Each row is a point on a tangle of strands that fork, close into loops and nearly touch. The rows are in no order.
In the rows, zero is written as 128.
Points whose rows are less than 61.3 apart are linked; no others are. Some points are linked to none.
j_666: [114  85  51 148  81 154 112 148 170 133 140 150 155 129 134  76 146 141
  85 199 143 118]
j_680: [145 126  80 155 133 131 155 122 138 131 140  87 124 132 108 107 153 151
 106 181 138 142]
j_735: [134 135  88 148 118 169  93 102 145 168 151 111  89 105 105  88 143 158
 101 176 192 162]
j_712: [153 133 131 147 138 109 174 125 133 109 150  83 147 165 138 136 139 114
 127 133  99 115]
j_589: [138 142 117 122 100 166 145  88 133 174 123  77  82 122  96 131 164 154
 147 157 197 174]
j_400: [ 93 119 172  80 158  83  88 141 113 112 109 175 133 113 139 131  96 131
 167  64 101  87]
j_995: [150 129  95 150 147 148 128 108 128 151 137  96  95 118 109 100 133 151
 117 161 161 166]
j_721: [155 141 140 137 180 105 103 126 102 103  97 142 129 129 141 114  85 125
 132  67 107 148]
j_223: [148 144 137 115  87 161 151  90 127 174 107  90  86 126 110 144 158 137
 159 140 189 180]
j_965: [169 136 113 160 144  80 187 118 134  81 146 102 176 181 137 139 110 106
 118 124  72 106]
j_96: [144 160 163 129 176  70 143 115 115  81 116 126 142 156 136 136  88 112
 130  69  74 105]
j_797: [129 139 154 111  72 139  95 131 104 146  60 168 120  94 147 165 143 129
 173 100 150 153]
j_353: [148 147 172 130 152 108 160 119 120 106 123  98 131 159 133 143 121 110
 146  83  95 133]
j_241: [ 63 105 175  74 128 120  85 159 121 128 125 180 122 109 144 154 128 112
 168  94 127  95]
j_410: [117 128 164 125 145 116 127 152 140 102 133 147 140 139 150 129 120 102
 119 110  78  71]
j_307: [ 63  94 151 101 148 133  80 177 145 114 162 185 128 114 160 131 115  90
 112 128 106  74]
j_345: [126 129 162 140 138 119 143 148 141 103 144 124 143 153 147 135 133 105
 119 105  75  76]
j_918: [ 87 116 203 101 101 153 125 155 142 136 132 138 119 134 149 157 168  96
 152 107 113  95]
j_54: [148 134 157 142 135 110 176 125 124 103 147  88 148 173 141 154 146 102
 129 111  85  96]
j_38: [134 128 157 138 143 129 123 137 126 115 116 119 116 140 149 121 131 114
 137 104 106 125]
j_145: [ 83  99 143  95 146  97  40 148  91 119 109 196 149  84 151 130  86 140
 167  68 127 119]
j_177: [ 67 108 180  82 105 140  83 150 127 125 115 181 114 102 146 159 142 115
 168  93 141 115]
j_119: [ 96 100 143 138 125 136 126 173 160 107 147 165 162 132 156 126 142  83
 108 135  90  51]
j_973: [162 138 120 156 155  89 165 126 138  87 137 108 157 172 142 130  96 106
 110 116  69 108]
j_445: [ 82 103 160 124 137 142  87 163 148 119 147 168 120 119 156 130 127  97
 125 117 105  93]
j_77: [163 144  69 141 172 128 146 109 112 145 155  95 103 105  65 106  99 177
  87 172 172 187]
j_489: [ 94 119 138  97  98 108  55 145  80 129  82 188 146  62 157 152  97 153
 174  86 130 131]
j_521: [152 146  84 139 165 131 155 101 110 152 140  81 100 105  68 116 106 168
 112 164 169 193]
j_649: [135 107  87 156 116 148 113 131 151 137 140 114 117 130 135  85 139 138
  95 185 142 132]
j_645: [164 128  86 155 148  93 180 123 134 105 145  94 156 165 126 118 116 133
 109 153 102 134]
j_452: [136 155  61 145 152 117 191 114 116 136 159  91 134 101  53 142 149 173
  87 200 144 177]
j_124: [ 85 109 136 102 123 115  41 144  84 128  97 188 140  79 153 145  99 135
 163  81 136 131]
j_553: [166 148 133 121  85 151 145 101 106 165  75 112 100 115 115 156 131 140
 171 120 184 186]
j_617: [132 138 157 126 171  95 103 133 114 101 104 145 128 134 139 117  97 123
 138  63  93 115]
j_211: [154 153 148 141 166  77 159 115 129  84 132 114 147 160 139 133  97 109
 117  88  68 102]
j_804: [131 140  98 138 114 180  92  91 146 185 139 114  81  97 103  99 147 158
 121 162 210 159]
j_25: [ 85 123 198  78 129 117 111 151 126 122 121 152 125 128 135 153 141 115
 161  82 105  80]
j_184: [121 150 202  89 129 103 151 133 109 112 107 124 131 153 130 168 138 116
 155  63  97 101]
j_798: [ 83  97 151  90 162  88  50 149  96 117 125 191 142 104 146 126  89 134
 156  69 124 107]
j_767: [153 154  90 139 164 122 178 103 108 148 158  80 103 104  44 135 114 178
 112 166 166 199]
j_367: [167 129 108 147 161 139 117 103 107 148 111 107 100 119 112 109 109 141
 135 131 160 180]
j_935: [140 139 104 135 126 151 136  96 132 165 132  83  88 116  95 117 149 162
 126 163 183 167]
j_506: [136 113 114 137 127 103 150 142 154  85 124 177 193 148 158 101  73  92
  86 108  62  46]
j_618: [136 135  96 140 105 187  80  90 139 190 126 128  89  96 114 104 136 147
 145 147 215 171]
j_70: [111 140 179  87 151  83 108 137 112 109  98 157 138 129 132 144 110 131
 166  52  97  92]
j_532: [157 142 105 135 148 133 157  92 111 156 131  79  92 121  81 123 118 154
 139 147 170 187]
j_815: [110  90  85 154 103 172  75 140 157 143 157 150 126 125 154  81 121 119
  92 188 144 137]
j_409: [137 146  77 141 138 155 131  99 130 162 150  96  93  98  73 111 146 175
  88 181 191 163]
j_310: [ 87 111 186 113 108 151 131 161 140 126 149 137 134 137 151 155 170  92
 141 120 109  62]
j_118: [111 130 167 120  81 170 112 126 135 156  99 136  98 116 137 148 158 114
 163 117 166 155]
j_933: [129 134  48 147 110 160 124 115 146 156 147 116 118  96  92  93 167 170
  67 206 172 143]
j_966: [131 105  64 155 112 171  83 128 155 157 156 140 116 119 130  70 126 151
  69 201 164 143]
j_141: [155 142 136 130 136 120 192 111 111 125 157  53 145 170 110 160 150 127
 147 141 116 164]
j_819: [127 133 176 126 139 103 154 139 134 100 143 132 159 156 143 151 135  98
 116 105  70  37]
j_597: [ 85 108 174 122 129 139 125 164 148 115 149 154 146 133 151 148 146  89
 129 126  82  51]
j_295: [121 119 113 150 105 189  60 106 140 177 137 140  97 104 132 104 134 128
 136 145 195 166]
j_711: [154 149 155 122 130 127 180 113 106 126 133  69 128 172 124 157 144 118
 152 114 117 152]
j_226: [ 97 127 148  93  95 119  75 145 101 127  79 181 130  82 152 160 124 139
 182  85 130 131]
j_716: [116 128 170 118 133 132 108 137 122 121  99 144 116 123 143 131 130 116
 150  88 123 122]
j_193: [151 145 168 125 129 124 170 119 115 115 128  87 124 169 134 157 146 114
 149 100 109 133]
j_615: [115 104  48 152  94 158 114 127 159 143 145 141 142 118 119  77 160 157
  76 211 159 127]
j_102: [101 123 175 117 148 117 108 155 134 109 127 151 130 132 145 131 124 106
 133  92  90  85]
j_908: [131 127 145 134 135  91 158 141 144  90 142 156 171 154 148 135 112  88
 105 107  62  37]
j_517: [161 150 134 123  63 153 131 111 102 161  56 137 108  93 134 168 138 129
 167 113 175 178]
j_144: [160 144 116 139 147 103 193 114 117 117 160  61 156 175 111 156 137 132
 145 148 101 156]
j_629: [152 155 141 118  64 137 116 132  99 154  50 152 115  86 141 172 142 137
 165 108 160 169]
j_665: [161 140  58 144 164 118 163 113 115 140 150  95 114 101  73 109 105 175
  74 185 151 177]
j_446: [146 150 187 121 132 108 173 124 112 101 152  93 153 178 132 162 143 105
 138  90  81  84]
j_279: [168 145 108 150 157  85 198 116 126 101 160  74 164 173 115 151 121 124
 128 141  87 143]
j_349: [117 112 133 139 142 119 113 167 150 102 139 169 154 136 160 103 104 103
  97 120  75  67]
j_880: [141 127  66 146 124 161  94 117 143 160 149 119 102 110 112  69 134 159
  80 193 176 153]
j_691: [121  94  64 155 100 165  89 143 160 138 151 149 140 123 151  67 125 139
  78 197 142 131]
j_542: [138 119 124 136 123  93 165 142 155  86 127 170 192 153 147 125  92  85
  94 111  62  37]
j_159: [140 105  93 157 127 153  89 140 144 127 136 141 122 136 154  73 103 129
  85 163 130 145]
j_776: [ 99 119 171 117 144 120  94 147 126 112 116 164 115 124 142 127 119 115
 142  86 105 107]
j_588: [ 89  98 144 138 128 141 107 174 152 112 154 165 140 129 161 120 128  90
 108 140  94  76]
j_762: [ 68 112 184  87 143 118  98 160 130 119 140 170 127 117 147 144 131 106
 155  92 110  78]
j_288: [142 143 157 111  71 166 144 104 125 169  94 100  89 131 127 149 162 132
 161 131 182 172]
j_243: [141 154  72 143 161 122 184 109 113 145 161  80 125 110  53 140 134 173
 101 180 149 184]
j_391: [ 61  84 142 101 153 127  64 181 135 110 168 198 133 112 162 125  95  88
  98 123 108  81]
j_987: [156 136 115 151 145 107 177 123 132 114 144  81 138 157 131 120 128 128
 119 143 108 139]
j_903: [134 153 194 102 129 109 165 127 111 105 131 101 138 165 136 166 142 107
 146  80  87 103]
j_600: [160 135 134 143 175 112 125 113 106 112  93 116 120 128 133 125  96 126
 143  80 118 166]
j_49: [167 145 125 121 112 143 167  96 108 165  96  88 100 119  94 153 127 145
 167 130 187 193]
j_524: [132 130 153 144 142 127 137 139 135 110 137 112 130 150 151 129 136 104
 123 114  98 108]
j_256: [170 131  82 158 136  77 203 113 142  81 144 109 189 182 127 133 105 113
 114 133  77 104]
j_132: [123  95  95 157 103 148 123 159 161 123 140 142 147 137 154  97 138 116
 106 175 116 105]
j_81: [162 143 120 128 131 136 172  90 106 156 113  79 104 121  84 140 117 154
 159 132 172 206]
j_550: [166 118  59 152 131  68 214 111 141  79 132 124 200 183 123 119  98 118
 110 140  85 112]
j_825: [154 128  75 145 145 137 132 116 132 144 144  96 113 121 111  92 122 151
  92 180 150 155]
j_945: [157 125  44 145 132  78 212 113 140  90 130 120 194 173 110 108 101 140
 104 152  93 132]
j_706: [ 96 128 206  85  98 147 131 148 126 130 120 141 113 137 143 166 164 107
 160  90 120  98]
j_289: [163 118  57 149 143  90 188 124 136 101 136 107 169 158 122 104 106 141
 103 163  99 136]
j_758: [138 139 168 112  67 167 134 118 126 156  89 123  93 129 140 155 163 118
 166 119 167 157]
j_585: [130 149  64 145 126 159 124 101 139 158 152 100 102  94  82 104 159 170
  72 195 182 151]
j_82: [ 82 110 167  91 164  86  75 153 116 111 130 186 137 114 145 117  88 121
 152  72 100  86]
j_503: [130 149 112 131 107 156 165  96 134 159 149  64 105 129  92 136 186 157
 122 178 175 154]
j_684: [ 89 129 203  75 104 119 120 152 120 130 108 158 120 127 144 160 150 119
 168  76 117  92]
j_402: [ 78 113 166  87  84 156  78 140 125 139 103 180 107  93 149 159 149 108
 169 100 157 134]
j_786: [152 140  43 145 153 117 176 119 125 130 150 105 135 107  74 115 133 176
  74 195 137 169]
j_646: [ 96 119 168 110  87 173  89 129 136 149  99 163  99 104 149 152 152 112
 171 114 162 149]
j_321: [131 126 116 142  82 177  48 102 109 167  89 164 119  76 141 135 117 127
 158 114 187 174]
j_305: [117 107 111 151 117 180  61 123 150 163 147 139 101 117 141  90 134 123
 114 162 175 157]
j_799: [125 119  53 148 102 154 129 119 155 145 138 123 128 112 105  87 175 167
  74 210 163 132]
j_752: [110 128 153 106  82 129  87 144 106 140  69 175 121  82 151 160 136 138
 177  91 143 147]
j_515: [153 148 154 134 160 111 148 111 110 111 110 101 121 150 132 139 111 115
 147  86 111 153]
j_952: [128 117 114 137 146 111 125 161 149  91 134 173 166 142 161 101  78  99
  87 120  68  69]
j_29: [112 100  97 149 110 176  58 129 158 149 159 150 106 120 151  88 131 118
  96 178 165 149]
j_319: [112 145 196  81 132  90 131 135 106 112  93 140 136 135 129 156 127 127
 167  55 100  93]
j_979: [133 152 173 110 172  72 125 121 112  90 104 139 137 145 127 137  97 126
 144  53  80 102]
j_616: [138 137  92 141 123 137 163 111 133 147 149  72 113 134  99 121 170 155
 119 184 153 152]

A tip is a point with one link. Name the tips that can be reached along the links from each point below, in the order of the rows.
j_804: j_409
j_145: j_279
j_588: j_391, j_503
j_908: j_349

How many points has the smallest loop of links through each point below? Write none if it is on no loop.
j_305: 10
j_452: 7
j_524: 7
j_945: none

Name the points in between on the shortest way along the links from the first point to the second, in order.
j_721 / j_965: j_617 j_979 j_96 j_211 j_973
j_288 / j_241: j_758 j_118 j_646 j_402 j_177
j_211 / j_903: j_973 j_965 j_256 j_550 j_945 j_289 j_645 j_987 j_712 j_54 j_446
j_776 / j_908: j_102 j_410 j_345 j_819
j_666 / j_409: j_615 j_799 j_933 j_585
